Each row is a point on a tangle of strands that fork and nearly touch. The rows are in no order.
Two points are linked if the straight distance between their rows is under 39.4. Some points are linked to none.
z474: [-19  12 -25  -6 -13 -18 -12   4   1   2  -8 -18  13   4   6   6  29  25
   5  -6  -7 -12 -23   6  12   5   2   0  -4  -2  10]
z630: [ -1 -10  -6   6 -10  -6  -7  -2 -17   6  11 -12  -3   3   0  15   5   8
  15   7   3 -13  -5  16  -1  -5  10  13  -1  -8  14]
z190: [-14  13   8  -9 -10 -16   3  -4  -5   3 -13  -4  -6 -24  -3 -12  -9   8
 -11   5  -4 -11 -20  10  11  -2   5  -3 -11   5  19]
z239: [  8  14   2  22 -18   2   4   6 -20 -16  -7 -10 -18 -16  -7  17 -13  -3
   1  12 -10  -9  -6  12 -18 -31  29   0  -8 -19  15]
z561: [  8 -10   2 -12  24   4 -15   1  27   7   2   7  11  18  -2  -7   4  -7
  -5 -18  11   7  10 -22  13  25 -17  -1   4  15 -15]
z998: [ 11 -23  42   8   2  -9   1  -6  -3   3   6   6  19  21 -19   1  -1 -33
 -11  20 -20 -14 -17   5   1   9 -23  -1  11  15  12]
z647: [  5  12 -13  15   9   4  11   7  21  -9  -2  15   6   8   5  -4  -9   1
  -3 -11   9   6  28 -16   3  12   8  -9  -3 -15 -24]
z372: [  7  21  -8  17 -18  -2   0  13 -14 -18 -16 -12 -21 -18  -5  16  -2   0
   0   7 -10 -13  -1   9 -18 -26  33  -5  -7 -20  18]
z894: [ -4   6  18  10 -21 -20  -1   3 -20   0  -9  -8  -9 -18  -5   4 -16  -6
  -3  11 -16 -26 -20  14   0 -19  20   4  -9  -3  18]
z972: [  0   3 -32  12 -12   2  -7  12  -2  -8   2 -16   0   3  -1  20  21  16
  22  -4  -1   4  13   8  -8  -5  18   5   0 -26   3]
z227: [ -1  13 -10   7   6   8   9  -4  20   0  -1  17   2   2  12 -19 -21  -7
 -17  -7  17   4  16 -16  14  20  -2 -24  -4  -6 -32]
z884: [ 23 -28  33  -4   4   6 -10   1  -8   4  15   4   5  29  -7  20   3 -25
   2   2  -2   2  11  -8   0  -3 -15  18  19  20  -8]
z103: [  0  29 -27  12  -2   9   4   6  -7 -16 -12   0 -23 -21  -2   5  -9   8
  -7   3   9  14  10   6 -10 -17  18 -13  -9 -17   8]
z62: [  9  -8 -18   9   1  10  -3  10   8  -4   7  -5   0  13  -1  13  12   8
  25 -14   1   9  26  -6  -6   1  14   9   3 -18  -8]
z226: [ -4  -3 -25  -7   2  27  -1  -5 -15   2   5  -6 -19 -18   7  -3  -4   9
   8   6  20  26   0  10  -9 -14  -6  -1  -5  -5   1]
z139: [-23  36 -29  -4  -5   1  -6   4   0   5 -25   1  -1 -11  12  -6  16  28
 -11  -9  -2   7 -14  -8  14  -2   9 -14  -6  -6  -4]
z28: [ -8   9 -30  -2  -4  21  -1  -2 -19  -8  -5  -8 -21 -27   4   2  -5  12
   5  10  17  23  -1  17 -13 -18   0  -6 -13  -6  14]
z629: [  1 -20  22 -30   9   4  -7  -9  -9  15  18  -2  -4   3   7  -6   8 -16
  -3   0  11  16   5   5   0  -4 -25  16  17  21   0]
z387: [  9  -2   7  11  -7  -8   7   2  -3  -7   4  -1   2   4  -6  10  -5   2
   4   5  -9 -13  -1   3   1   5  13   4  -6  -9   7]
z417: [  3  17  -2  14 -10 -22  10  16  12 -16 -13   0  11   2  -8  10   4   8
  -6 -10 -17 -18   3  -5  -1   4  25  -6  -7 -14  -1]
z422: [  3 -13 -18 -22  14  27 -23   6   6  11   7   0 -10   9   7  -7  12   9
  17 -16  18  24  12  -8   7   5  -4  10  14   9 -17]
z694: [  6 -15  33  12  -6 -11   8 -10 -18   5  11   3   8   8  -5   7 -10 -19
   5  19 -14 -14 -19  13  -3 -11  -5   7   5   6  12]
z297: [ 19 -13  14  12  19  11  -1   6  34  -3  -2  16  10  21 -10   5 -11 -18
  -8 -14   5  -1  24 -28   2  18  -3  -3   1   5 -24]
z53: [ -4  10  14  -7  -8 -26   2   8   8  -3 -17  -2   3 -14 -18 -17 -10   0
 -16   6 -20 -25 -26   4   5  18   0 -14 -15  15  16]
z699: [  2  38 -11  16  -4 -13  12  21   6 -22 -26   1 -10 -13  -5   3  -1   7
 -15 -10 -15 -11  16  -7 -13 -13  38 -20  -1 -20   0]
z45: [  1 -11   0 -27  19  14 -18  -4   5  10   7   2  -4  11  10 -16   7  -4
  -2 -11  18  16   5  -8  13  13 -19   6  12  20 -12]
z333: [-11   3  11   6 -17 -15  -3  -5 -21   6  -2 -10  -8 -21   0   3 -11  -2
   0  12 -11 -15 -21  17  -2 -25  14   6 -10   0  23]
z375: [-22  26 -21 -10  -3  -6  -7   1   5   4 -18   1   4 -10   7  -8  14  27
 -10  -3  -2   2 -24  -6  20  11   0  -8  -8   2   3]
z438: [ -7  -9 -10 -23  11  29  -6 -13 -12  13   6   0 -17 -13  17 -17   1   2
   2   1  27  27  -1   4  -1  -7 -21   5   8  11  -9]
z519: [ 14 -13  25  18 -10   8  21  -7 -21  -3   9   3  -6   2   2  11 -17 -12
   7  13 -12  -7 -10   6 -13 -25   4   8   1  -4   4]
z919: [ -9  22  -5  -4  -8 -26   5  11  15  -6 -24   3  10  -8  -9 -14   4  11
 -21  -7 -15 -15 -18  -9   6  19   3 -21 -13   1   3]
z113: [ 13   4 -11  20   6  11   9  11  18 -13   1  12   2  11   0   5  -5   0
   6 -14   5  10  31 -17  -5   5  15   2  -2 -20 -17]
z743: [ -4   2  21  -5   5 -17  13  -8   6  -2  -7  11   8 -12 -10 -27 -21 -10
 -23  16  -9 -12 -17   2   3  22 -17 -13  -9  20   8]
z27: [ -5 -16  39   2  -7  -7  11 -20 -19  14  20   0  -3  -6  12   6  -5 -18
   5  17 -18   4 -12  11 -13 -30 -19  10  10   5  11]
z405: [ 13 -27  41   5   5  -2  -2  -7   0   0   7   8  17  26 -21  10   1 -32
  -9  12 -13  -8  -5  -2   1  10 -23   3  12  17   3]
z285: [  2 -18  -1 -19   7  23   1 -13 -10   9  12  -4 -21 -13  12  -8  -2  -3
   4   1  20  25   8   3 -13 -16 -15   8   9   9  -6]
z394: [  4   2 -23  11  -8  13  -1   4 -14  -9   3 -13 -16  -7  -3  17  -1   8
  15   6   7   9   7  13 -15 -13  14   3  -9 -18  11]
z48: [-13  17  -8 -13   0  -9   2  -6   3   5  -9   4   3 -14   4 -15   0  17
  -7   1   4  -1 -18   0  21  14  -6  -7 -10   8   7]
z862: [  5   8 -25   8   8  32   2  -2  12   0   8   7 -20   4  16 -16 -18 -10
  -5  -9  30  22  21 -12  -1   1   2 -12   4 -11 -32]
z451: [-12  32 -18  11   2  -5  12   8  27  -3 -12  19  12   1   4 -20  -5   1
 -20 -14   0   0  10 -15  12  14   0 -34  -7  -8 -35]
z294: [ -1 -12  34  13  -7 -14   8 -12 -25  10  12   2   2  -5   1   5 -10 -17
   6  18 -18 -10 -22  13  -8 -26  -6  10   4   4  11]
z549: [  2 -14  16  -5   3 -11  -3  -6  -9   7  15  -1  14  12  -7   5   3  -9
   4  11  -3 -12  -9   8   5   8  -7  12   3   6  12]
z486: [  2  -9  31  -5  12  -9   7 -11   9  -2  -1  11  12   1 -14 -22 -14 -17
 -23  15  -6  -8  -9  -4   1  24 -24  -9  -4  21   3]
z280: [ 12 -18 -14 -13  12  27 -18   7   9   6  11  -3 -14  12   3   0   6   1
  17 -15  16  24  22 -11  -3  -2   5  13  14   6 -20]
z125: [-17   7 -35  -7  -4  17 -14   3   0   3  -5  -5   2  -4  12   0  26  30
  18  -6   5  15  -6   1  11   2  -1   4   0  -9  -3]
z722: [-18   1 -14 -17  -4 -13 -14  -8  -9  12   4 -12   7   1   3  -5  19  13
  10   6   2  -4 -22  12  22   8 -14   8   2   9  20]
z99: [ -7  -5   4  -2  -8   4   7 -13 -20   3   8  -9  -9 -19   5  -1 -11   5
   4  12   5   6  -6  14 -11 -22  -4   9  -7  -2  15]
z681: [ -1  -6 -13   6  -9 -12  -7   3  -8   3   6 -11   3  10   1  19  15  11
  21  -1  -1 -13  -2  12   2   2  10   8  -1 -12   6]
z936: [ -2 -11  32 -19  13   2  11 -16   2   7   7  11   3 -12  13 -18 -15 -24
 -22   6  11  10  -2  -5  -4   4 -29   0  10  22  -7]
z232: [-13  -7  34  -9  -1 -25  10 -14  -7   6  10   3   9 -12  -4 -17  -9 -16
 -12  19 -15  -6 -20  13   2  -3 -22   1   0  17  15]
z871: [-20  25 -37   1   5  20  -9   1   6   4  -6   8   3  -1  17 -10  20  23
   3 -14   9  21   3 -13  10   6   0  -8   0 -12 -20]
z221: [ 13   0  25  25 -18   4  22  -7 -22  -9   1   1 -12 -11  -2   8 -25  -9
   6  16 -21 -11 -19   8 -17 -36  10   4  -4  -8   6]
z787: [ 19  -9  10  16   2  16  16   1  -3 -12   6  11  -3  11  -1  11 -18  -6
   9   2   3   2  15  -8  -9  -5  11  10   3  -9  -5]
z413: [ -5  -5  -4 -16  11  -9  -6  -4   9   7   4   1  14   8  -1 -10  11   6
  -3  -4   2   1  -7  -6  18  27 -16  -2   0  12   7]
z269: [ 10  -9  11  20  16   1   9   6  36 -11  -7  17  21  22 -18   2  -5 -12
  -6 -15  -9  -7  19 -25   0  24  -4 -10  -6  -3 -18]
z631: [  9  -3 -19   3   9  33   4   0   2  -5   8   2 -23   1   7  -5 -16 -10
   0  -7  29  25  21  -9 -16  -5   6   1   8  -7 -25]
z361: [ 17   6  29  25   2   3  24   9  15 -25 -16  18   8   7 -16  -2 -22  -9
  -4   5 -23 -17  -2 -10  -4  16  10 -15  -9  -1 -16]
z606: [ 15 -11  13  16  -6  14  19  -5 -16 -10  10   3  -8   0   1  11 -17  -6
   5  10  -5   0   2   0 -14 -16   8  12   1  -9   2]
z662: [ 19 -24  11  -3   2  17  -5   1  -7   4  18  -1  -9  19  -3  15  -1  -8
  13   0   6   8  18  -5 -10  -6  -1  21  12   7  -4]
z504: [-16  -5  27  -7  -8 -23   4 -13 -12   9   8  -3   4 -20  -2 -16 -13  -6
 -10  18 -13 -11 -25  19   2  -9 -11   4  -4  13  21]
z430: [ -3  -2  -4   7 -13 -15 -12  -1 -23   6   3 -15  -5  -8   1  11   0   2
   9  11  -2 -15 -14  20  -1 -14   8  11  -8  -4  20]
z619: [  3  -8  -6 -20  22  12 -17  -1  16   9   2   5   5  17   7 -11   7  -1
   1 -19  15  16   7 -16  16  21 -15   2   8  15 -19]
z899: [ -9 -12 -15 -12  -5  11 -10  -6 -21   9   8 -13 -11  -8   5   1   9  11
  17   6  11  11  -5  21   5  -9  -7   9  -2   1  17]
z675: [  5 -27 -10 -10  -2  22  -8  -5 -20  11  17 -15 -16  -2  -4  11   6   0
  23   8  13  16   8  14 -19 -18  -3  16   8   3   5]
z689: [ -1  14 -20   4  10  19   3  -2  12   1   3  12  -7   1  17 -17 -15  -2
  -6 -11  21  14  16 -14  11  10   1 -16   2  -9 -28]
z169: [-14  -2 -38  -8  -1  16 -14   6   6   5  -1  -7   7   8   5   4  34  25
  29 -12   2   9   0  -3   6   3   0  10   3 -12  -7]
z161: [-12  22  11 -11  -6 -13  12  -5  -3   0 -18   3  -9 -29  -2 -23 -20   5
 -19   7  -3  -8 -20   7   7  -1   4 -11 -12   9  11]
z426: [-21   6  -2 -15  -6   0   1 -12 -18  12  -2  -8  -8 -26   9 -10  -5  12
  -3  10   4   6 -21  19   9 -17 -12   3  -8   7  20]
z648: [ 11 -13  20   8  10  -4   6  -3  12  -7   0  10  15  15 -17   4  -6  -8
  -6   2 -12 -13   1 -11   4  21  -5  -4  -3   4   2]
z320: [  4 -20   4   4  -4 -17 -18  -5 -21  18  14 -11   8  21  -1  16  15  -9
  22  13   3 -11  -6  16  -2   3  -2  20  13   8   8]
z434: [ -9  -6 -31  -8   5  10 -11  11  16   8   2  -3  16  18   3   2  33  20
  26 -23   1  13  12  -8   9   8  -1  11   5  -8 -16]
z930: [ 13 -25  17 -15  14  -2 -20  -1  10   4  11   3  14  29 -13   7  10 -18
  -6  -2  -2  -1  10  -9   7  22 -18   9  11  19   1]
z307: [-18  16 -15 -12  -8   8  -4  -7 -16   7 -12  -9 -16 -32   8  -9  -4  14
  -5   8  10  11 -19  17   7 -18   0  -5 -13   0  21]
z768: [-11  20 -16  -3 -19 -19  -4  12   0  -5 -20 -14   1  -8   3   8  16  19
  -2  -8  -9 -15 -10   6   6  -6  20  -7  -7 -10  12]
z104: [  4 -15 -10  -1  -2  -4 -14   3  -2   9  12  -8   7  20  -1  16  18   7
  25  -3   2  -3   9   3   2  12   2  13   8  -5   2]
z714: [  0  11 -22   5  -5  17   3   2 -12 -14  -4  -7 -21 -16  -1   8  -6  11
   5   9  12  16   5  11 -12 -17  11  -4 -10 -15  13]
z83: [-14  -5 -15 -14  -6  -3 -17  -8 -16  14   5 -16  -2  -5   7   1  16  14
  17   8   4  -4 -13  20  14  -2  -7  10   1   4  18]
z149: [ -3  -4  19   1  -3   3  22 -15 -13   1   9   4 -11 -22   7  -5 -19  -1
  -4  15   0   4  -5   9 -16 -22  -6   7  -2  -1   9]
z480: [-10  27 -28  -2 -10   3  -8   9  -7  -6 -26 -13 -15 -21   6   6  11  19
  -4   0   0   1 -10   8   2 -20  15 -12 -11 -14  19]
z467: [  7 -16  21 -17  14  17   8  -7   5   4  12   7 -12  -1  20  -9 -13 -17
 -14  -3  20  15  13  -9  -9  -3 -16   5  14  16 -20]
z331: [-11  11  24  -3  -2  -5  25 -15  -4   1  -7  10  -9 -34   8 -26 -32  -4
 -18  15   1  -1 -13   7  -7  -8 -11  -6  -9  11  -6]
z732: [ 16  -5 -12  14   3  10   4  12  12  -8  10   6  -1  15  -3  15   3   0
  16 -12   0  12  29 -12  -9   2  15  10   3 -18 -10]
z439: [  7 -20   3   1   4 -15 -15   0  11   7  11  -7  24  34 -10  20  22  -5
  11  -4  -6 -16   7  -4   4  20  -7   7   7   2   2]
z621: [-22   8   2 -13 -11 -13  -4  -9 -13  14  -3 -10  -6 -22   2  -9  -6   9
  -4  10  -2  -6 -23  17  13  -9  -2   4  -9   7  23]
z642: [  4 -17  13 -30  13  11 -11  -7  -2   9  12   0  -3   8   9  -8   6  -6
  -2  -9  16  16   7  -1   6   6 -17  13  14  22  -7]
z685: [-13  24 -25   0 -15 -14   1  20   1 -11 -24 -13   6  -5   3   8  22  19
  -6 -14 -13  -8  -2  -1   1 -13  25 -10  -5 -13   6]
z686: [ -2 -12  -4 -17  10  -4 -15   0  11   8  10  -1  17  18  -3   0  19   4
   6  -8   1  -1  -1  -5  18  20 -14   5   6   9   2]
z514: [-17  16 -20  -9 -22 -22 -13   9  -2   3 -17 -23   5  -6   6   7  25  19
   2  -8  -7 -19 -23   7  11  -4   9  -5  -5  -4  16]
z105: [  6 -22  -3   5 -10  15  -5  -5 -26  11  17 -13 -14  -2  -2  16   4  -4
  20  14   8   8   1  17 -25 -23   0  15   2  -5  10]
z270: [  3 -10   4  12  16  -8   3   3  36  -6  -4  10  29  23 -20  -2   4  -2
 -10 -11 -11  -8  10 -18   1  28 -11 -12  -7  -2  -9]
z874: [ -6   2   1 -14   5 -11  -1  -6   0   5   1   3  12  -4  -1 -13   1   8
  -8   4   1  -3 -15   2  18  18 -12  -3  -5   8  11]
z624: [ 14 -21  21 -13  15   5  -9  -1  11   2  10   7   7  22  -5   5   0 -15
  -5  -4   1   1  16 -11   8  14 -13  12   9  18  -5]
z995: [  1  28 -26  14   1  -2   8  11   9 -15 -10   5  -1  -6   4   2   2  15
  -3 -12   0   7  18  -5  -1  -5  20  -9  -2 -19  -8]
z312: [-20  31 -34   1  -1  13  -5   0   0   1 -12   4  -7 -11  14  -9   8  25
  -4  -3   8  16  -4  -7  12   2   2 -12  -5  -9  -8]
z927: [ -6   7  11  -9   0 -21   9  -2   6   0 -11   7   6 -14 -10 -25 -13   1
 -21   9  -7 -12 -18   0   9  20 -12 -16 -13  14  11]
z867: [ -4 -15  34  -7   1  -6  11 -17 -14  12  19   3   1  -7   8  -1  -5 -16
  -2  16  -6   4  -6   8 -11 -16 -22  11   9   7   7]
z545: [ 18 -10  35  18   0   5  21  -2  -6 -10   2  13   8   9  -8   6 -18 -17
   2  11 -18 -16 -12  -4  -3  -1   2   1   0   1  -1]
z443: [  5   1 -33  18 -12   7  -8  10 -13 -12   5 -16 -13  -1  -6  24  13  10
  22   6   4   4   7  15 -18 -14  21   1  -4 -22  10]
z695: [  9   5   9  21 -15   7  12  -2 -22 -13  -1  -2 -15 -13  -6  11 -20  -2
   4  14 -11  -7 -10  11 -16 -29  23   6 -10 -13  12]
z709: [  8  14   1  26   8  -3  19  13  27 -15  -7  21  11   7  -3  -3 -11  -5
  -8 -10  -4  -3  24 -16  -2  12  14 -14  -6 -13 -24]
z206: [ -2  44 -14  17   0 -11  19  15  16 -13 -23  16  -1  -8  -1 -10  -4   7
 -19 -13  -9  -6  15  -7  -1   0  24 -26  -5 -13 -19]
z479: [ 16  -9   8  10  18  13   4   3  27  -2   0  15   4  16   2  -1 -14 -14
  -3 -14  12   7  25 -25   2  16   4   0   2   0 -24]
z728: [ 10 -21  -4  -6   4  -8 -21   3   8  13  14  -7  14  30  -9  19  24  -2
  24  -6   1  -8  13  -1   5  15  -5  13  14   5  -5]
z122: [ -2  10  -5  13 -24 -28 -15  13 -13  -2 -11 -20  -4  -8   1  17  11   4
   6   2 -10 -33 -13   7  -2 -13  24   1  -6 -12  13]
z704: [ -7  22 -15  11   6   6   8   1  28   0  -6  18   8   7  11 -20 -10  -5
 -16 -13  10   0  14 -17  19  20  -2 -30  -3  -9 -36]
z521: [  4 -14  -9  18 -12   3 -10  -1 -25   8  11 -16 -13   1  -3  20   2   0
  22  13   4  -4  -3  20 -18 -19  11  14  -3  -9  11]
z18: [  5  16 -16  13   0  -1   9   7   2 -15  -6   5  -6  -6   3   2  -5  13
  -2  -1   0   5  15  -2  -1  -3  19  -3  -6 -18  -2]
z961: [ -4  31 -27   7  -9   6  -4  11  -9 -16 -21 -10 -20 -18  -2  13   4  10
  -1   1   0   6   4   7 -11 -23  23 -17 -10 -17  16]
z495: [  1  41  -8  17   0 -11  15  16   7 -17 -21   9 -11 -12  -1  -6  -9   6
 -17  -6 -10  -7  14  -5  -7  -5  29 -23  -4 -12  -8]
z963: [ 13  15  14  29   4  -2  22  12  21 -24 -12  22   7   1  -9  -2 -19  -6
  -8   0 -14 -11  14 -14  -4  16  15 -15  -6  -8 -23]
z277: [-10  33 -36  14   0  -5   7  17  10 -14 -16  -3   6   2   2   3  19  16
  -5 -19  -7   5  17  -2  -3 -18  22 -10  -1 -18  -8]
z241: [  8   8  -5  11  -3  -3   5   4  -1 -13   1   2  -2   2  -3   8  -4  10
   5   0   0  -3   5   1  -1   1  17   3  -6 -14   4]
z332: [-17  33 -30   6  -8 -14   6  19   8 -11 -29  -6   9   1   3   3  22  17
 -14 -20 -14  -6   2  -6   3 -14  24 -14  -2 -13  -3]
z61: [  9 -22  17 -14   8 -11 -17  -7   5   9  11  -1  19  27 -15   5  14 -17
  -3   7  -1  -3   0   3  10  19 -22   4  10  17  13]
z775: [-14   6 -13 -13  -6 -19 -12   0   0   6   2 -12  13   6   2   1  23  17
   4   0  -4 -13 -23   5  19  13  -6   3  -1   4  14]
z100: [-11  41 -16  12  -3 -11  16  13  20  -7 -21  16   7  -2   1 -18  -2   6
 -22 -15 -11  -5  12  -9   7   6  12 -35  -3  -8 -28]
z557: [  7 -10  10   8  -5 -13  -1   2  -2   0   7   2  13  13  -7  15   0  -2
   4   8  -7 -17  -5   4   6  10   6   5  -2  -1  10]
z651: [ 14  -9  11   1  15  13   8  -3   9  -3   4  13  -2   9   4  -3 -19 -12
  -5  -6  12   8  16 -16   1  13  -1   5   7   6 -18]
z713: [  0 -24  29 -22   0   8  -5 -12 -17  16  22  -5  -9  -1   7   0  10 -18
   6   6   3  18   9  10 -11 -16 -24  18  22  13   0]
z823: [ -9  -2 -23 -10  13   6 -11   7  18   9   1   2  19  19   4  -3  27  13
  13 -21   3  11   5 -17  13  15  -8   4   2  -3 -17]
z8: [  3  26  -2  13 -16  -9   0  15 -10 -18 -26 -11 -14 -19  -3  14   0   2
  -6  -1 -15 -19  -1   5 -13 -19  40 -12  -5 -19  18]
z455: [  6 -12   5   4   3 -14  -6   1  11   1   7  -3  19  22  -9  14  10   2
   9  -5  -9 -15   2  -3   5  20  -1   2  -1  -2   5]
z463: [  5 -15  -4 -19  12  -3 -22   6  18  12  10  -3  18  27  -8   9  23  -2
  12 -16   1   4  14 -10  13  20 -13  10   9  11  -6]
z970: [ -4 -14   3  -9  -3   6   2 -11 -18   7  13  -8  -9  -9   5   2  -2   3
   8   9   6   4  -1  14  -6 -12  -8  14   2   3  13]
z512: [  4  -9   5   8   0 -24  -1   7  24  -5  -4   0  24  14 -20   0  10   4
 -11  -3 -21 -22  -9  -7   0  29 -11 -15  -5   3   6]
z315: [ -4   6  28   8 -14 -24   1   5 -12  -3 -11  -6  -4 -14 -12  -3 -16 -10
  -5  11 -23 -31 -28   8   0  -9  17  -4 -10   4  13]
z346: [  8 -16   5  -1  21  -8  -5  -3  29  -3  -5   8  24  17 -18  -7   3  -5
 -17  -7  -7  -4   7 -17   8  37 -21 -14   0   7  -1]
z707: [-10 -15  31 -16   0 -11   9 -18  -9  10  15   4   5  -9   6 -10  -4 -17
  -7  16  -3   3  -8   8  -4  -5 -26   7   6  14  11]
z878: [  9 -19 -18 -10   1  24 -13   0  -9   6  13 -15 -11   5  -2   9   8   6
  26  -2  13  16  15   6  -9  -5   5  15   7  -4  -1]
z548: [ 19 -26  34   2   6   0  -6  -4  -4   5  11   5  12  29 -12  18   3 -28
   0   8  -8  -5   2  -1   2   5 -14  12  13  19   1]
z652: [  1  -6 -27   5  -7   4  -5  10   4  -2   5  -9   4  12  -2  17  22  16
  28 -13   0   8  18   2  -6  -1  10   9   2 -20  -3]
z236: [  1 -14  26 -21  15   8   7 -15   5  11  11   8 -11  -8  20 -13 -10 -19
 -16  -3  21  16   4  -5  -8  -5 -27   6  16  22 -16]
z802: [ -3 -12  30 -16  13  -7   8 -15   4   4   5  10  12   0  -2 -22  -9 -18
 -23   9   1   4  -7  -2   5  15 -28  -1   5  24   2]
z420: [ -8  19 -12  -1   7  -5   7   1  15   2  -9  10  11  -2   4 -13  -3  12
 -13  -9   3   2  -2 -14  14  21  -4 -17  -7  -2 -16]
z447: [-12  12 -28  -3   7  12  -6   4  15   6  -3   7  11   9  11 -12  20  16
   5 -21   9  16   7 -18  13   9  -7  -1   1  -8 -24]
z682: [ -8   5  -6  10 -19 -28 -18   5 -14   6  -8 -19   0  -9   3  15   8   3
   9   7  -3 -30 -20  16   2 -11  16   5  -6  -4  19]
z562: [ -8   0  19  -6  -1   5  25 -19  -8   3   3   9 -12 -32  17 -19 -25  -3
 -13  10   5   7  -6   5 -13 -17 -14  -1   0   6  -2]
z783: [  7 -11  15  -6  13  13  11  -9   7  -2   8  12  -4   2  13 -10 -22 -15
 -13  -3  16   7  11 -11   1  10  -8  -1   7   9 -18]
z245: [-18  23 -18 -10 -13   1  -8   1 -11   3 -25  -8 -15 -28   8  -2   3  20
  -7   5   3   2 -17  11  10 -17  10 -10 -13  -2  21]
z526: [  2  -3  15  16 -13 -35  -9   7   0  -1  -3 -10  16   3 -15   6   4  -4
  -1   9 -20 -38 -23   6   0  11   8  -4  -6   2  14]
z329: [ 12 -14 -17  -6  12  36  -7   4   4  -1  10  -3 -23   4   2  -2  -8  -3
  13 -11  26  31  22  -8 -17  -9   5   9  11  -1 -18]
z715: [  5   1 -15   6  15   8  -3  12  32   1   1  11  15  19   3  -5  11  -1
   6 -29   5  14  27 -23   3  10  -1  -1  -2 -13 -26]
z789: [ 13 -23  11  -7   5  26   7  -9  -8   4  18   0 -23  -9  10   2  -8 -13
   1   1  18  22  11  -6 -26 -18 -11  12  15   6 -14]
z904: [ -9  -6 -28 -16   6  34  -5  -8 -15   7   3  -2 -16 -15  12 -13   2  12
  11   2  25  29  -3   7  -6 -10 -11   1  -1   1  -4]
z121: [ -6  -3  -7 -18   6   7  -4 -10  -7   9   8  -2  -1  -3   8  -9   5  10
   5   0  14  12  -4   0  15   9 -12   9   2   5   5]
z311: [ 17 -17  18   4   1  24  20 -10  -7  -6  14   6 -19  -4  11   8 -16 -14
   2   5   7  14   8  -9 -25 -22  -6  12  12   1 -11]
z437: [  1  31  -2  13 -16 -14   6  23   1 -20 -27  -8 -10 -13  -6  11   4   1
  -7  -7 -21 -21   7  -3 -14 -18  40 -16   0 -19  11]
z489: [  7 -15   5 -13  23  -2 -16  -3  29   5   2   6  19  22 -11  -5   5 -10
 -13 -13   5   5  10 -18  12  29 -24  -5   4  14  -6]
z284: [  9 -16  44  14  -2 -13   9  -8 -11   2   6   7  17  11 -13  -3 -10 -29
  -6  20 -23 -18 -25   8  -1  -1 -17  -3   4  13  11]
z985: [-13   7 -29  -6  -8   9 -11   1  -7   0  -4  -8  -6  -7   6   4  14  27
  14  -2   8   7  -5   9   7   0   3   3  -3  -7   7]
z185: [  3 -18  17  -6   1 -17 -14  -7  -8  12  13  -3  19  19 -10   5  10 -18
   4  12  -3 -12  -7  10   6  17 -17   9   9  15  15]
z126: [ 21 -15   8   8   5  26  12   0  -2  -7  11   6 -17   7   3  12 -17 -12
   5  -1  12  15  18 -14 -20 -12   5  14   5  -3 -13]
z106: [ 16 -25  28 -15  12  10 -16   1   1   2  16   1  -4  24  -3  13   0 -19
  -4  -6   6  11  17  -5  -2   0 -12  19  18  24 -15]
z645: [ -8  19  18  -5  -3  -9  21 -10  -1  -1 -13  10  -6 -28   0 -26 -32  -1
 -22   8   1  -7 -16   6   3   5  -4 -16 -12  14  -3]
z940: [ -3  10  30  -1 -14 -26   2   6  -2  -2 -16  -3   0 -17 -17 -14 -17  -9
 -11  12 -25 -29 -31   8  -1   3   6  -7 -15  12  17]

Follow the links from the first point to the second, and from the first to the third. Name the last point that the two ways share.
z681; z874; z549 => z728
z728; z332; z185 => z557
z562; z904; z972 => z714
z113; z438; z307 => z714
z548; z241; z104 => z557
z53; z874; z878 => z630
z430; z387; z48 => z728
z333; z675; z884 => z630
z995; z315; z122 => z430
z122; z53; z277 => z430

A fork is a point with three links, a tip a point with one. Leave the first point through the second and follow the links. Name the first fork or tip that comes.
z284; z998 => z557
z651; z479 => z713
z312; z871 => z985
z743; z927 => z430
z361; z963 => z714
z694; z294 => z504
z100; z451 => z422
z447; z871 => z728
z972; z652 => z361
